A landscape with many valleys, sampled at points; each row gives a point and its height.
A ball rolls from a point to whichever of its 2 nearest points has the largest drop for the distance, and stops where none of them is lower. Distance is the straight distance between rows; heights are no part of it.
(91): [-15   7 -11   3  -8 -26   6  -3   7  10 -13   9 -25 -12  -9  30  19  -7
  14 -14  -7  -2  -2  24   4  -4  -5   4  -7  -1]  h=42.7
(928): [ 32  28  10  -5   4   6  -9  13   7 -17   7   5  -9  18  10  20  15 -12
  25 -11  21  10 -12  11 -29   6   0 -28 -12   9]  h=76.7
(998): [-18  -6   1 -20  -9   7   7  21  18 -21  -4  -7   6 -20 -11  13  15  12
 -20   2  24  -9 -21  20   1 -24 -14  23  14  19]  h=70.9
(783): [-17 -12   8  -5  -5  -2 -12 -22  -4  -8   2 -13  -3   2 -16 -19 -32  14
 -16   6  10 -12  12  -4   4 -18   8  12   0 -23]  h=41.1
(1109): [ -5  -4  -6  15  30   0  18   7  -9   1   9  27  -6 -11  10  -9  -2  -9
  -1  -4 -36  -1  19 -27  -4   5  -7  12  24  20]  h=62.2
(968): [  3 -42 -14 -13   6   3 -17 -13  13  -8 -13  22   7 -15  -6   3  -8  10
 -29 -22   2  -3   5  13  12 -30   7  -2   0  10]  h=30.5
(1723): [  0 -10 -28 -14  16   6 -18  -7 -19  -4  12  22  -2 -10  -9  -2  -6 -10
  -9 -17  -8 -21  10 -11   7   0 -15  -1   4 -12]  h=21.2
(1538): [ 27 -18  -3 -11   6   8 -28 -14   2 -11  -6   2   5  20   4   8   1  -6
  -4 -24  11  -1  -4  14  -6  -9   9 -28  -3 -14]  h=40.4
(1437): [-16 -24 -13  12   2   3 -11   8  17 -20  -4 -22  20 -20 -31 -11 -23  22
  -4  10   7  -4   6  19  -4 -17  -7  -7  14   0]  h=22.7
(110): [-16   0  -8 -24 -11  -1 -12  11   3  -9   2  -4  -1 -12 -13  14  24   3
 -17 -14  19 -17 -27  20  14 -13 -18  26   3   2]  h=68.9
(1184): [ 22  -5  16  30  11  -7   5  -7  16  -2  -6 -13   6  22  17  -8 -10  -5
  23   4 -16  23  11  -4 -13   7  17 -33  13   6]  h=45.7
(463): [-23 -11  11  -7 -21 -16   3 -19   1  25   6  -1  10  -4   1  -8  14  20
 -33  25  -8  -7  -6  -2  44 -10  10  33 -17 -15]  h=26.3
(1225): [-14 -21  -8  -1 -12  -9   3  -3  14   4 -10   1   8 -16 -17   7  -6  11
 -14  13  -8  -3   6  17  10 -14   3   2  -4  -2]  h=30.9
(1481): [ -2 -16  18  13  15   9   3  -1   1   2   2   0  11   9  21 -27   1   6
  -9   2 -23   6   9 -21   6  -7  -1  13  36  15]  h=42.0
(1287): [  3  -6 -39  -3   1  -1   0   2 -20  12  13  27  19 -17 -28  11 -17  -9
   6  20 -22  -3   7   1   9  15  -4 -19 -34  -9]  h=24.4
(1399): [  4  14  -9   0   9   9 -22  -1  -9 -16   8 -17  -2  15  -4  -8  -3  -6
  12 -14  13  -9   3  -6  -3  10  -9  -8   5 -23]  h=21.5
(984): [  6   3 -18  14   6 -11 -16   7  13  10   2 -21  26  14   5   4  30   1
   7   4  -5   8  -8  21  18   9 -12 -16   4 -16]  h=49.0
(126): [ 20 -25 -14 -17   7  14  18   9 -11   8  -2  48  13 -20   4   8  -5  -1
 -20  10 -25  -2   7 -10   1  -2   5  -3 -15  31]  h=52.9
(37): [ -9  19   2  -7  -4  -5  -3   3 -23   8   9  -8  -9  12   8  -6  21  -7
  -3  -4  -5 -11  -7 -10  19  16  -6  28  -1 -14]  h=50.4
(1510): [ 13   0  -6  22  15  28 -13  18   0 -16   8 -27  29   3 -10 -32 -20  15
  18  12  -2  10   8  -9 -20  17  -7 -19  14   3]  h=64.4
(683): [ 10  22  29 -10  -8  19  17  12  -4  -2   5 -12   6  14  18 -11  16   1
  -8  18  15   2 -24 -15  -5   7   1  23   5   9]  h=53.2
(1639): [ -2  28  23 -10 -10  23   3  14  12 -27  -2 -26 -14   4   3   1   2  -2
   1 -11  48  -1 -13   5 -34   0  -7   7  10   5]  h=16.5
(891): [ 20   3  -4  19  30  -4   8   4   7 -23  -1  20 -28  -5  -9  12 -18 -15
  28 -21 -11   7  21  -6 -30   4   3 -24   7  11]  h=38.0
(666): [  7  -4   7   6 -18 -20  20  -8   4  34 -17  13   2   9  12  18   2  -3
   8  25 -18  19   3   7  12   6  24 -15 -30   7]  h=76.3
(920): [ -6 -13  21  28  -2  -4  -6  -2  29  -1 -14 -45  23  15   6 -23 -11  18
   1  19  15  14  -3  15  -3 -16   8  -8  18  -8]  h=32.5
(513): [-26  19   0 -14 -13   6  14  -3 -26  -4   6   0 -29 -22 -21  -7 -32  -4
  -3   2   4 -23  15 -21  -5   4  -1  26  -8 -12]  h=62.1
(1664): [-21 -36 -21  15  12 -21  20  -7  13  30 -13  28   7 -35   1   8   5   8
 -15  13 -33  18  21  -8  20  -1   6  -7   3  19]  h=57.4
(1291): [ -3  -9  31  20  10  18  -1  -5   0 -12  -1 -13   7   2  12 -47 -31  10
   8   2 -18   6  14 -30 -21 -10   6   8  48  16]  h=45.8
(1697): [-13 -11   7  19   0 -10  12 -12   4  18  -1  -3   9  -2   4 -15 -17   9
  -3  22 -25   6  21 -12   4  -1  11  -1   6   2]  h=51.1
(256): [ 17   4  -8   0  11   8  -7  17  22 -30  -6   0  -3   1  -5  15  12  -3
   9 -18  20   4  -6  22 -22  -9 -10 -22  10   3]  h=74.4
(1044): [  4  31 -12  21   6  16   2  24  -2  -9   7 -25  16   4  -8 -17 -17   2
  24  21   5  10   8 -12 -15  28 -11 -16  -3  -6]  h=62.3
(4): [  4   1 -18  22   9  -8   8  12  25  -8  -7 -16  12  -4 -16   6  -3   3
  22  10  -2  12   5  20 -13   3  -8 -23   7  -5]  h=40.6
(703): [ 17 -20   9  29  12   3  11  -4  15  -5 -13  -3   6   0  -2 -12 -27   3
  23   5 -16  19  18   1 -25  -3  13 -31  15  11]  h=43.5
(1165): [ 17 -20 -24  -5  15  -4 -21 -20   2  -3  -6  20  -3   3  -6  18  -3 -11
   0 -28  -3  -2   8  14   0  -5   5 -29  -7 -16]  h=38.1
(467): [  2  -5  20  -1  -7   9  13   3   8   0  -8 -11  10   7   5  -9  -8   9
  -3  21   3   2  -2  -1  -8  -8  11   5   8  11]  h=39.8
(438): [-10  20   8 -16 -16  -6 -16 -14 -17  -4   3 -25 -21  14 -11   0  -7  -5
   7 -20  29 -16  -5   5  -1   7  -4   8 -10 -32]  h=48.3
(11): [-27 -22   3  33   3 -21   9  -7  19  21 -10 -12  22 -15   1 -18  -4  18
  -7  26 -33  14  17  -6  21  -4   2   6  22   4]  h=48.7
(764): [  0  22   2  -8   4 -12   6   2 -18  -2   8  19 -39   2   6  22  10 -24
  20 -24 -11  -7  -1  -2 -11  11   0  12  -9   4]  h=53.1
(947): [ -4  29  10  -3   2  -1  -4  18  -6   3  10 -18  -1  14  17  -3  45  -5
   2 -14   9   0 -24   2  12  10 -22  26  10   0]  h=53.6
(887): [  0  -6  -4 -24 -12 -11 -19 -28 -29  23  15  18  -4   9   4   3  19  -5
 -21 -15  -2 -13 -15  -1  35   1  -3  19 -23 -26]  h=32.1
(402): [ -1   9 -21  11  15  -7  12  24  15 -15  -3   5  -8 -15 -17  22   9  -7
  23  -4 -11   3   5  13 -11   4 -17  -7   8   8]  h=45.5
(1202): [ -7  -3  -4  -4   3   3   1  21  30 -28 -11  -4  -3 -17 -11  21  17   4
   0 -11  17   1 -11  26 -16 -20 -19   2  22  15]  h=72.8
(1454): [  9   7  15   1  -1  17  14  -4 -25   6   8   6   1  14   9 -21 -25   0
   2  20 -11  -2  10 -35 -11  12  22   3  -9   9]  h=55.3
(17): [-25  17   2  10 -11 -12  11   0  11 -11  -6 -28 -29  -7 -19   7 -15  -3
  20  -1  10  -5   7   9 -11  -2  -7   6  13 -15]  h=57.3
(340): [-16  -1   0 -12 -13 -15  29  13   9  14 -10  19 -13 -20  -2  26  24  -2
  -3   6 -17  -2  -9  11   9  -5  -5  20   2  24]  h=60.3
(1508): [  7  11   0 -10 -15   7 -17 -23 -23   5  11  -5   3  17  -9 -11 -26   0
   0  14  10 -11   6 -16   2  12  14 -13 -25 -29]  h=17.0
(1144): [  5   3  15 -24  -5  -1  19 -15 -23  11   3  35 -25  -1  15   6   3 -15
 -17  -9  -9 -13  -4 -21   0  -1  18  24 -13  11]  h=66.9
(1182): [  9  26  32   1 -12 -17  14   2   5   3  -5  -5 -31  21  23  20  31 -16
  23 -20   6  10 -20  10 -10   3   5   6   1  12]  h=45.3
(1368): [ -4  25 -16  -4  -5  26  -7  23  -6 -29  -1 -16  -9 -17 -28   4 -25   1
  13  -2  25  -8   4  -1 -27  15 -19 -10  -1  -8]  h=53.4
(833): [ 15 -15  15   8   8 -15   5 -33   3  10 -11  12 -19  12  24   6 -20 -12
   3 -15  -9  12  26 -16 -10  -1  35 -26  -9   2]  h=48.5
(720): [  6  44   8   0 -11 -12  -8   8 -26   6  15 -12 -18  18  13  10  26 -19
  28 -14   9   4 -20   2  -4  29  -6   8 -24  -6]  h=59.4
(1618): [ 22  21  24 -22 -10  17  25  14 -13   3   8  16  -4  14  17   3  16  -6
  -3  11   5  -4 -20 -12  -6   7  13  20 -14  21]  h=50.8
(1686): [ -7   8 -17  -7  -4  26  -5  19 -10 -26   2 -12  10 -22 -31 -13 -35  14
  -1  15  13 -10   9  -9 -20   6 -13  -6   1  -3]  h=49.3
(355): [  7 -18  16  14   2   6 -14  -1  22 -16 -13 -26  17  15   5 -17 -13  16
  -4  -5  16  11  -5  15 -10 -24   6  -8  20   4]  h=30.0
(832): [ 17 -29  10  12  18 -11  14 -24  10  16 -18  25  -6  -3  32   2 -14  -9
   0 -10 -21  27  27 -25  -4  -1  28 -27   4  24]  h=49.7
(1068): [-20  -6   3 -17 -19  -5  -4  -6  -2  -4   1   1  -7 -10 -21   0 -11  12
 -22   7  14 -17  -2   7  13 -19   0  22  -7 -15]  h=36.7
(786): [-14   9 -11 -13 -20  17 -11  21   2  -6  17 -27  36 -15 -13  -2  25  12
 -20  21  32  -3 -24  13  14   5 -26  11  -8  -2]  h=41.2
(524): [  5 -32   6  -2   0  16   4   0  10  -4 -11   8  19  -7  -1 -14 -17  17
 -17   9 -10   4   7   3  -6 -17  10  -2  12  21]  h=36.6
(649): [-27 -29  10 -16  -8  -8  10  -6  15  -1 -20  18 -12 -22   0  13   9  10
 -38  -5   1  -8  -8   9  22 -39  12  37  11  20]  h=20.7
(1690): [ -2 -14  -1   4  24  10   1 -10 -14   1   9  20  -4  -6   6 -25 -24   0
 -12 -11 -20  -8  24 -31 -10  -2   7   5  19  11]  h=63.5
(1640): [-33 -33  -2  -5  -6 -23  -9 -15  16  10  -8  10  -5 -21  -3   9  16  15
 -33  -3  -3  -9   2  11  42 -27   5  26  -3  -3]  h=15.3
(252): [-10 -29   1 -17 -13   0  19  -1  18   3 -20  26  -5 -25  -7  19  -2  13
 -30   5  -5  -3   3   9   6 -27  13  15   2  26]  h=25.1
(487): [ 29   8   3  -4   6   6   6  16  23 -12 -12  13  -5   5   8  27  19  -5
  13 -11   7  14 -11  20 -22  -5  -4 -23  -1  20]  h=75.6
(1597): [  0  34  -1   3   1   4 -19   0 -26  -8  13 -21 -17  20  -2 -10  -9 -17
  22  -9   8 -12   4 -20   0  25  -6  -1  -9 -30]  h=25.9
(1363): [-15  43   7  -7 -29   7  13  26   1  -5   1 -20  -8 -20  -4  13  20  -4
  11   5  36   4 -24  12 -22  14 -20  14 -13   8]  h=31.0
(1606): [-10  -9   7  20   4  10   3   9  18 -20  -7 -24   7 -13 -23 -17 -40  16
  11   8   3   5  13   4 -28  -8  -5  -6  27   6]  h=14.5
(138): [ 15  28  28 -15 -15  -3  21  10  -7   9  -1   6 -16  13  21  15  32 -10
  11  -2  12   8 -31   5 -10  13   6  17 -13  21]  h=48.1
(1262): [ -9  22   5 -28 -26   8   8  -1 -26  -1   6   5 -16  -8 -17  -2 -14   0
  -4   4  17 -18 -11 -10  -4   7   3  24 -23 -10]  h=58.2
(1453): [-16   5 -10 -25 -18  -8 -27  -8  -9  -2   7 -11  -7   0 -14   9  20   2
 -10 -24  23 -13 -24  24  20  -7 -20  17  -6 -24]  h=66.6
(1626): [ -8  21  10   8 -10 -19  36  10   2  10 -11  12 -27  -5   0  20  -7 -11
  28  19 -16   8   3   2 -16   3   9   4 -11  13]  h=72.9
(1334): [ 29 -18   2  17  18   4  13   2  12 -14 -11  26  -7  -5  -1   7 -21  -1
  18  -9 -14  15  17  -2 -31  -2  14 -33   6  27]  h=41.0
(611): [  7  -6  -6 -33 -24  -4 -24 -15 -14  18   5  12   7   7   1  14  29   3
 -21 -14   8  -6 -29  22  29  -3  -6  10 -23 -11]  h=36.8
(53): [  9  -5 -30 -23   2  10   1   7 -34  18  19  42  17 -14 -10   7  -1  -9
 -11  13 -21  -9  -3 -12  20  10  -7  -1 -27   2]  h=60.4
(978): [-13 -29 -18  32  22  -9   5  10  31 -11 -12  -7  15 -21 -19  -4   3  12
   6  -3 -14  10   7  16   2  -8 -10 -10  31   6]  h=42.5
(1444): [ -5  -1 -25   5  -7 -17   6 -12 -14  23   5  19   1  -8 -16  12 -21  -6
   9  22 -15   2  14   0   3  11   9 -18 -35 -17]  h=31.3
(532): [ 20 -13  -5  21  15  18 -22   0   0   1   6 -17  34  18   1 -38 -14  12
   9   2 -13   6  10  -8  -3  12   3 -21  15  -2]  h=65.9
(621): [  9  -1 -31   5   6  12  -9   4 -17  -2  14   7  22  -5 -25  -9 -20   1
   9  18 -11  -3   9  -3  -1  14  -7 -22 -13 -13]  h=15.6
(1614): [ 14  42  -5  18   3  18  -7  18 -16   0  21 -24  18  21   5 -12  -8  -8
  26  21  14  11  -4 -19  -8  35  -4 -20 -21  -9]  h=60.0
(930): [ 19 -42 -13  -7  17  15  -5   2  15 -15 -13  27  14 -18  -5  -3 -12  11
 -15 -18  -9   2   8   7  -5 -20   2 -10  13  26]  h=33.5
(1659): [ -2  41   0  -1   4 -10 -10  10 -31  -4  16  -1 -34  10   2  15   3 -25
  38 -26   0  -3  -4  -6  -8  28  -8   3 -20  -8]  h=56.5
(1752): [ -1  10   8 -12  -4   7 -20 -18 -24  -1  13 -12  -3  21   6 -18   6  -2
 -13 -11  10 -14  -7 -12  19   6   5  19  -1 -26]  h=47.5
(417): [ -8 -20 -17  29  36 -10  19   4   4  10   1  31   4 -32   6  -8  -7  -5
   2  -4 -41  13  20 -22  -4   7  -9  -5  24  22]  h=60.9
(130): [-25   4 -11   2   8  -5   9 -14 -23   2  10   9 -26 -20 -20 -14 -37  -4
   0   1  -9 -17  30 -29  -8   5   0   9   1 -15]  h=59.6
(817): [  1  16  19 -28 -16   3  29  -3 -15   0  -3  29 -38  -5   3  17   4 -11
  -5  -8   1 -14 -13  -3 -10  -3  14  31  -8  16]  h=68.6
(1207): [  2  26  -6   2  16   0  14  21  -6 -13   5  16 -23  -6  -6  14  -2 -14
  23  -7 -13   1   7  -8 -18   8 -11   2  -1  13]  h=49.6
(1767): [ 14   4  15  10  -7  -2  -9 -12   9   6  -3 -29  13  35  13  -9  -7   3
  12  11  14   9   0   3  -6   3  16 -23  -9 -14]  h=79.3
(1174): [ -8 -23 -23  32  26 -24  24  -1  20  18 -13  31  -1 -28   2  15   9  -6
   5   1 -40  19  17  -4  10   8   1  -8  11  19]  h=59.2
(1204): [ 11 -36  17   3   6  -5   7 -27  17  24 -27  17   4   5  35  -2   0   3
 -20  -6 -15  31  18 -13  15 -13  27  -7   3  20]  h=51.0
(1356): [ 12  -5   7  -6  -6  -9  -9 -12  16  -5 -15  -9 -11  17  11  16  10  -5
   6 -20  16   3  -7  22  -8 -13  13 -17  -2  -7]  h=42.6
(92): [ -6   8  18 -12   2  18  -4  13  14 -29  -6 -19  -3   6   4  -4   2   3
 -10 -14  35  -7 -13   4 -18 -17  -8  19  26   4]  h=22.0
(1403): [ -9  48  20   4 -10  -2  18  24  10  -4   2 -20 -24  -5   8  12  23  -7
  20   1  22   9 -18   3 -23  11 -20  16   9  10]  h=37.0
(560): [ 28  -9   1   4  -4  -1 -11 -20   1  11  -8  -4  13  27   6   2 -12  -2
  12  12  -1  12   6   2  -5   9  26 -41 -24  -9]  h=78.4
(543): [ 13  16  -1  12  11   2   1   4   3 -21  -1  -7 -21   7 -10   3 -19 -12
  33  -7   2   1  15  -3 -28   6   7 -27   4  -3]  h=33.9
(111): [ -9  23  19 -18 -30   6   2   1  -3   6   6 -28   9   7   1  -8  15   7
 -13  11  40  -6 -30  10   4   9  -6  22 -15 -14]  h=49.9
(655): [ 20  13   7  20  19  -7  -5   2  14  -7   1 -13  -1  29  15   3  14 -12
  30 -10   0  10   3   2 -10   8   1 -23  11  -7]  h=47.7
(1598): [-12 -38 -16   9  20 -22 -11 -29  12  17  -9  18   2 -13   7  -2  -1   7
 -26 -20 -13   5  22  -4  19 -11   7  -8   5  -6]  h=53.5
(1267): [-19  -9 -20  -5   1   4 -19   9   7 -19   2 -20  12 -17 -28  -2  -4  11
 -12   1  15 -12  -1  18   7 -14 -19   6   7 -14]  h=29.2
(1760): [ -5  -4  21  15   9  -2  23 -13  -9  13  -3  11  -9   0  18 -17 -21  -1
   1  16 -26   9  17 -31 -10   5  20   6  12  15]  h=53.3
(991): [  1  16  15  -5   3   2  12  18  10  -5  -3  -3 -10   8  17   9  37  -5
  -2 -10   1   3 -19   5   4  -5 -13  24  24  13]  h=55.6
(363): [-16  24   0  -1 -16 -17  -8   1  -5  -2   2 -25 -22  -1 -13   7   9  -9
  25 -15  15  -7  -6  16  -3  11 -15   6  -6 -22]  h=52.6
(1512): [ 23  -8   5  -4 -17  -2   1 -11   5  24 -12   1  21  21  17  11  10   1
  -5  21  -6  17  -5   8  11   1  24 -21 -30   1]  h=77.4
(888): [ 16   2 -12 -12   5   3  20  20  -8   7   0  39  -8 -10  10  20  14 -12
   0   4 -21   3  -2   0   0   2  -1   4 -13  25]  h=55.2
(1210): [-10  16  17  -5 -14 -18  38  -1 -10  14  -9  29 -34  -7  12  24   4 -14
  10   0 -15  -3  -5  -5  -6   2  15  19 -16  17]  h=70.7
(1096): [ -8 -40  -5   8  12 -12  -2 -15  22  21 -22  15   8  -6  20   2  15   7
 -30 -11 -19  20  11  -3  32 -14  10   2  11  14]  h=52.1
(212): [ -5 -10  -5  33   0 -16  -1  -9  26   0  -9 -33  14   7 -11 -13 -13  10
  11  17  -4  10  11  14   2  -2   4 -21  10 -18]  h=36.0
(1216): [-27  15  20   2 -27  -8   0   1  17   5   1 -47  10   6  -2  -6  12  13
  -7  21  40   1 -21  19   9  -3  -3  20  -2 -17]  h=46.0
(1118): [ 23  14  -2 -28  -8  17 -18   2 -27  11  23  10  12  19  13  -3  22  -8
 -13  -6   9 -12 -27  -7  20  18  -8   7 -19  -7]  h=58.4
(1609): [  4   3 -27   1  18   1 -15   5  -7 -13  10   6  -4   1 -14   4   1 -10
  10 -18  -4 -10   8   2   1   5 -16 -10   6 -13]  h=14.9
(74): [ 18   5 -14  -8   6   0 -14   1 -16  14   9  14   7  17  16   4  27 -13
   0 -12 -11  -4  -8   2  17   9  -8  -2 -10  -7]  h=56.1
(1025): [  3 -18   3 -20  11  -1   5 -21 -12   7  -1  37 -20  -3  21   3  -1  -8
 -26 -23  -7 -12  10 -18   1 -10  10  12   2  10]  h=65.7
(1590): [-11 -17 -20   8  22 -10  -7 -26 -13   7  10  20  -6 -16  -9 -17 -36   0
  -6  -8  -8 -13  32 -25 -11   4   6 -12  -4 -17]  h=57.0
(971): [  5  -4  22  10  -7 -24   3 -35   5  10  -6  -7 -29  21  19   9 -11 -13
  11 -16   0   2  15  -2  -2  -3  29 -17  -6 -15]  h=47.0
(684): [ -4  12   5  22  12  14   8  10   2 -27  -5 -21 -16 -12 -18 -19 -44   2
  22   4  -1   1  23 -18 -32   3 -10  -8  25   2]  h=22.2
(829): [  1 -34  -7   7  18  -1   8  -5  23 -12 -21  20  -7 -17  -4   6 -12   2
  -4 -21  -7   5  14   7 -14 -22   6 -10  26  17]  h=36.3
(1052): [ 27  33   5   1  16  38 -19  20 -21 -23  20  -8   3  28  17 -21   1  -6
   9  -9  16  -4  -2 -31  -8  26 -12  -6   7   1]  h=52.8
(330): [-29 -13   7  19  -4 -22  -9 -12  19  10  -6 -28   8   4   0  -8   7  13
 -13   9  -3  -1   2  11  30 -15   1  16   9 -20]  h=34.7
(362): [  4  12  -7 -20  -9   0  22  27 -10  11   3  27  -3 -16   4  26  30 -10
   5   5 -12  -2 -21   9   6   5 -11  20 -15  24]  h=57.7
(317): [ 26  -6 -22 -17  12  10  -8   6 -20  11  13  36  13   8   9  13  11 -17
   2  -1 -16   0  -8  -1  16   9  -6 -16 -21   6]  h=58.0
(546): [ -5  36  20   6  -1 -14  25  19   4  -1  -3   3 -31   2  11  19  23 -12
  29  -3  -8  11 -12   0 -12   5 -10  18   7  16]  h=41.7
(1442): [-11 -16 -14   9  17 -22   8 -25  -2  17   0  23 -14 -14   7   1 -14  -1
 -10 -11 -19  -5  27 -17   5  -2   8  -1   2  -4]  h=55.1
(1415): [  2 -25 -14 -18   2   9 -27 -20 -10  -8   3  19   3  -7 -13  -9 -16   2
 -27 -14   7 -16   5   2   9 -16  -1   0  -4 -14]  h=26.5
(1040): [ 11  27   2   5  -2  11   8  12 -22   7  12  -6  10  23   7 -10 -13  -6
  18  30  -2   2   1 -22  -6  24  10  -6 -24  -3]  h=57.8
(1107): [ 10   3  -6 -15 -14   0 -15   2  -4  13   7  -6  27  13   9   9  39   1
 -12   1  13   1 -28  21  24   3 -14  -1 -12  -9]  h=40.7
(576): [-19   2 -13 -20 -12  20 -18  20  -2 -25  14 -22  21 -24 -27  -1   0  14
 -23  10  31 -17 -14   9   9  -7 -22  16  -2  -7]  h=35.5
(1166): [  7   8  -3 -12 -22   9 -14  -2  -9   6   9 -17  23  14 -11  -5  -9  12
  -4  27  21   0  -9   5   4   6   7 -13 -28 -24]  h=7.5
(949): [ 12  -6 -19   9  10  11 -24  12  17 -14   4 -28  35  11  -2  -9  16  11
   2   2  15  10 -12  18   0   2 -17 -20  10  -6]  h=46.3
(563): [ -4   5  10  22   5  -4   6  -9   7  -9  -1 -28 -20   7  -6 -13 -36  -6
  20   5  -3  -3  23 -10 -19   3   8 -17  12 -12]  h=28.7
(658): [ -7 -46 -25  24  25  -6   3  -3  25  -4 -18  17  11 -37 -14   3  -3   9
  -8 -15 -20   9  21  10   6 -13  -1 -10  23  17]  h=39.2
(522): [ 20  12 -15  -9   4  -5 -11   5  -4   0   3  16 -13   9   8  26  26 -18
  18 -23  -1   1 -12  15  -2   7  -7 -15 -13  -3]  h=53.9
(1239): [ 28 -23 -14 -14   4  26   2  13 -13   7   6  28  30  -5  -2  -5  -8   6
 -16  15 -14  -2   0  -8   3  -2   1 -11  -9  24]  h=50.7
(545): [  0  39  14 -16 -27   7   8   3 -20   9   7 -15  -8   7   2  -3   3  -3
   8  11  23  -6 -19  -3  -8  23   4  15 -25 -11]  h=54.0
(1273): [ -7  -8   1  -7  -4 -19 -10 -33 -20  27   7  12  -5   8  10  -6   5  -1
 -20  -5 -11 -10  13 -15  24  -1  14  11 -17 -24]  h=27.6
(1418): [ -3 -20   9  -2   7  23 -10  17  15 -29  -7 -18  17  -2  -7 -17 -15  15
 -14  -5  24  -4  -7  10 -17 -27  -3   7  27  16]  h=26.6
(443): [ -5   0  15   6 -15 -28  -3 -23  14   7 -14 -17 -32  16  11  15   2 -10
  13 -17   6   1   3  20   3 -13  11  -5   1 -16]  h=44.9
(890): [ -2 -18  10 -10  19  -1   4 -29 -15   5   5  29 -24  -3  19 -10 -26  -5
 -19 -23  -6 -12  22 -37 -13  -5  21   3   9   5]  h=64.7
(1406): [ 17   1  -6 -12  -1  19 -26   9   9  -5  11 -16  33  16   9  -6  24   7
 -15   0  32   3 -26  17  10   0 -15 -11   0  -5]  h=43.8
(813): [-14  -7   7   0 -13 -25 -11 -20   2  27   1 -16   6  13   7  -5  27  11
 -19   5  -3  -3  -5   6  42  -8   2  23  -8 -23]  h=30.8
(910): [ 33  25  14  -2   0   1  -8   3  -8 -11  10   9 -14  33  17  12  -2 -18
  31 -10   6   4   0 -11 -22  19  20 -28 -24   6]  h=77.9
(414): [  8 -14  27  24   9  12  10   0   4   6  -2  -3  22   3  19 -34 -16   8
  10  17 -30  19  11 -21 -14  -2   8  -5  30  21]  h=43.9
(242): [ 20 -19 -15 -11   8  20 -14  14  -2  -2   8   7  35  -1  -2  -5  11   5
 -16   8  -3  -5  -8   4  13  -4 -13  -8   0  10]  h=48.4
(933): [ -6  17 -13 -19  -2  -1 -31  -3 -27  -2  16  -7 -12   3 -10   4  15 -12
   3 -30  10 -18 -12   4  14  11 -27  14  -2 -29]  h=63.8
(254): [  5 -23 -19   5   6 -11  -7 -12   7   0 -11   9   9  -5 -10   6  -3   2
  -3  -3  -6  -1  11  13   5  -7   5 -17  -4  -8]  h=35.0
(285): [  4   5  11   0 -12  -9  -5 -30 -23  23  11   0  -4  21   8 -15 -10  -1
  -6  12  -7  -7   8 -18  14  11  24   4 -23 -25]  h=23.4
(643): [ -9   4 -14   8  -9 -24  11  -9   0  12  -3   5 -19  -6 -15  19  -7  -9
  19   2 -10  -2  11  11  -3   0   3 -10 -16 -15]  h=37.6
(1521): [  3  14 -15 -17 -11  -9 -12  19  -3   5  -3  10  -8  -7   0  31  42  -9
  11 -19   3   0 -29  30   2   5 -26   3 -12   7]  h=50.9
(1232): [  4  10  10  14  -9 -15  32  12  15  13 -15   4  -1   6   9  22   3  -7
  20  27 -20  23  -2   8  -8   1  12 -13 -10  15]  h=74.7
(1050): [ 11  20   8 -10  11  22 -11   2 -29 -13  20  -4 -11  22  12 -19   7  -8
  -3 -17   4 -17  -4 -32   7  14  -6  13   7  -5]  h=50.3
(328): [ -1  21  -1 -17 -29  28  -6   9 -13  -1  12 -19  29  -1 -14 -13  -8  14
 -11  31  35  -4 -18   1  -4  14  -6  -1 -25 -11]  h=17.2
(1160): [  7  20  -3 -27  -9  17 -22   5 -21  -7  16  -4  -5  10   1   1  26  -6
  -4 -25  26 -15 -29   4  10  15 -21  14  -7 -12]  h=61.1
(1286): [ -1  -3 -10 -17 -17  -8  -3   2  14   5 -16  10  -8  -8  -7  34  24   1
   2 -15   9   2 -19  40   3  -9  -3  -6 -12   2]  h=47.1
(392): [-25 -33 -10   4   0  -6  10   4  26  -8 -17   9   0 -34 -20  11 -14  17
 -16   2  -7  -4   9  19  -1 -24   4   4  10  14]  h=25.5
(1136): [  0   4  21 -17 -10  -2 -17 -30 -14  -1   3 -10 -14  20   0  -8 -13  -1
 -10 -15  25 -16  -3  -5   7 -10  14  11  -9 -27]  h=44.8
(1047): [ -4  36   6  -1 -18  10   2  14   8 -12   0 -26  -4  -3  -4   7   5  -3
  13   2  42   4 -11  16 -25   9 -16  -8  -6  -4]  h=23.7
(342): [-24 -26  18  20   9 -10 -15 -13  11  -2  -1 -26  18  10  11 -32  -4  16
 -25  -1  -4   3   4  -5  27 -22  -1  24  26 -10]  h=37.9
(307): [ -7   7  18 -11 -13  -5  27  11  15  -2 -13   8 -13  -3   9  19  19   2
  -3   5   3   2 -16  14  -5 -14   3  17  11  19]  h=57.9
(409): [ -9 -18  12   2  13   2  -6  -6  -4  -1   5  -8  12   9  14 -29   5   8
 -31   0  -7  -8   1 -16  23 -16  -2  33  28   5]  h=40.0
(1665): [-29 -26  -6   1  -9 -26   2 -20  10  31  -6  13   5 -18   0   5   7  19
 -32  14 -17   2  12   1  41 -11  10  13 -15  -6]  h=20.6
(1007): [-29 -23 -11  28   6 -17  10   4  23   0  -9 -13  20 -27 -16  -3  -1  15
  -5  20 -24   6  13  12  16  -9  -7   3  26   7]  h=45.9
(1222): [  6  -2  -7  -6  -2  19   0  28   6   3  14 -11  43  -3   3  -9  25  15
 -15  30  10   3 -21  10  10   6 -18  -1  -4  13]  h=45.6
(1324): [-14  -1  22   1 -19  -3   6   2  20   2  -8 -26   7  10   3  -2   5  12
 -10  18  17   2 -11  12   3 -15   9  15   3  -5]  h=42.8
(77): [ 16   9 -14  23  19 -13 -15   4   6   1   9 -16  14  23   2  -3  17 -10
  23  -6 -10  12   3   9   5  17  -7 -29  -2 -19]  h=49.8
(149): [-13   6  21  23  16   6  21   7  -1 -12   2  -1  -8 -11   5 -27 -24   1
  12  16 -25   9  15 -32 -17   0  -5  14  41  20]  h=47.9
(699): [ 22  27  10  -2   5  24  -5  19  -5  -9  13 -10   8  19  18 -10  20  -4
   6   7  21   1 -16 -11  -9  13  -8  -2   2   8]  h=54.9
(1126): [ -1 -31 -19  -2   2   1  15  -2   3  16  -6  30  18 -26  -5   9  -9  12
 -23  20 -25   3  13  -4   9  -4   7  -1 -11  21]  h=55.0
(1649): [ 13  12 -32   2  10   6 -20   9 -19  -5  17   9   9   4 -15   8  -4 -15
  22  -3  -6  -4   0  -3   5  21 -15 -26 -18 -21]  h=5.4
(615): [-27  -7  17  15   1   1  22   7   9  -9  -7 -10   0 -19  -8 -14 -16  12
   1  20 -18   2   9 -12  -3 -12  -6  20  36  15]  h=50.6
(1168): [ -9   5   5  -3  -7  17  -2  -1 -12 -10   4 -14  -4  -2 -16 -24 -29  10
  -5  14  11 -13  12 -14  -5   2   0  11  -1 -13]  h=44.7

For each start below, name the point where the ball stops.
(522) => (1649)
(513) => (1609)
(1232) => (1606)
(1096) => (1640)
(764) => (1639)
(683) => (1639)
(1406) => (1166)
(1184) => (1606)
(1174) => (1606)
